Points, in no order, along strands that fork, close into loops and pass close to each other.
In the rows, 128 means zero.
Two points are linked if the straight distance between their rows is under 57.7. Some points are linked to none.
<313>: [151 155 198  74 157 127 172 151 139 127 140 142]
<53>: [113 153 177  98 115 122 162 144 109 151 137 150]
<395>: [126 124 161  92 172 131 144 143 173 124 113 125]
<84>: [163 151  94 189  52 146 121 124  96 104 157 149]
<640>: [ 89  83  67 169 141 109  87  98 122 135 112  97]
<513>: [111 102  62 208  81 119 101 110  98 126 123 120]
<556>: [ 92 119 134 112 137 125 133 130 135 143 115 131]
<408>: [ 91  88  55 176 122 131  86  93 121 123 115 107]
<143>: [146 128 132 113 146 129 118 134 137 120 125 111]
<614>: [164 158 134  85 120 187 125 119 174  93 124 136]
<204>: [177 147 106 145  90 162 107 126 120  96 143 126]
<433>: [ 29  91  98 139 152  97 116 100 131 164 105 138]
<396>: [161 129 105 144 104 151 102 123 125 106 133 115]
<228>: [ 37 120 129 114 117 120 136 118 130 161 108 157]
<385>: [133 136  77 192  50 155 113 117 107 106 139 144]
<667>: [153 159 118  94  90 196 119 118 153  93 131 144]
<454>: [191 167 122 122  77 176 121 126 121  94 155 144]
<455>: [ 88 123 117 124 116 131 122 122 131 141 114 134]
<105>: [130 165 188  94 117 121 176 148  97 150 148 157]
<501>: [ 39  79 107 130 176  92 110 110 140 155 104 126]
<12>: [ 85  88  94 179 129  81 111 124 100 157 113 104]
<401>: [117  89  87 131 179 132  92  99 170 115 105  92]
<255>: [121 131  87 170  71 145 114 115 107 119 127 139]
<393>: [100 125 107 148  94 130 122 120 110 138 118 133]
<106>: [158 148 133 161  87 103 143 142  72 143 151 136]
<517>: [ 63  88 148 113 181  88 137 141 138 158 109 126]
<316>: [107 102  50 194  87 145  91  93 116 108 124 117]
<593>: [ 93 119 161  93 157 121 143 141 149 138 116 138]
<435>: [163 148 141 109 116 143 129 136 126 116 139 129]
<665>: [165 157 107 164  62 145 132 130  93 114 155 151]
<172>: [203 153 167  99 158 132 145 144 142 112 142 114]
<580>: [147 128 159  90 177 141 140 135 186 111 113 123]
<80>: [ 83 148 166 101 107 121 159 137 110 160 127 157]
<268>: [ 32 108 110 127 127 109 127 108 129 159 107 147]
<197>: [107  98  82 197 101  94 108 122  92 145 118 109]
<594>: [192 183 165 101 103 146 161 138  96 128 175 157]
<541>: [185 165 142 104 105 166 130 133 129 103 148 136]
<353>: [ 70 101 180 103 184  89 155 154 139 162 112 136]
<187>: [115  96 120 117 179 120 109 122 169 125 107 104]
<476>: [ 47 131 147 106 112 127 151 130 126 161 111 162]
<158>: [187 161 189  80 169 136 166 147 155 117 142 131]
<448>: [157 142 154  82 169 164 141 130 200  96 110 125]
<195>: [203 159 121 170  88 121 134 139  75 121 181 140]
<330>: [107 133 145 156 100  72 159 145  71 172 130 141]
<374>: [ 56  79 131 120 189  88 123 127 146 156 106 125]
<674>: [135 100  81 139 145 144  85 101 152 104 114  91]
<292>: [149 112  90 142 129 149  92 113 139 105 120 103]
<611>: [139 141 191  85 160 113 161 154 131 138 134 135]
<91>: [195 122 127 130 169 117 112 139 147 107 123  85]
<88>: [ 92 120 189 101 159  88 164 160 114 158 127 137]
<327>: [121 136 199  96 161  92 169 160 108 157 139 136]
<617>: [137 110 125 116 166 126 114 129 158 117 113  98]
<672>: [188 106 104 150 156 122  93 128 135 106 124  74]
<150>: [ 71  81  85 163 156  87  96 108 119 150 106 103]
<402>: [189 165 125 157  76 139 139 137  83 117 170 151]
<161>: [213 144 144 112 163 134 126 139 151 103 134 100]
<671>: [195 179 147 129  83 148 150 134  85 120 179 157]
<157>: [155 151 140  77 139 182 130 119 193  94 116 130]

A fork is a point with three links, a tip a point with one. Leave the first point through the second and follow the links. Name the first fork or tip that comes.
<556>; <455>: <402>
<172>; <161>: <672>
<395>; <580>: <667>
<228>; <476>: <105>

Name the points in between on the shortest way along the links from the first point to the second, in order.
<385>; <580>: <255>, <393>, <455>, <556>, <593>, <395>
<161>; <88>: <172>, <158>, <313>, <611>, <327>
<667>; <395>: <614>, <157>, <448>, <580>
<197>; <640>: <12>, <150>
<80>; <268>: <476>, <228>
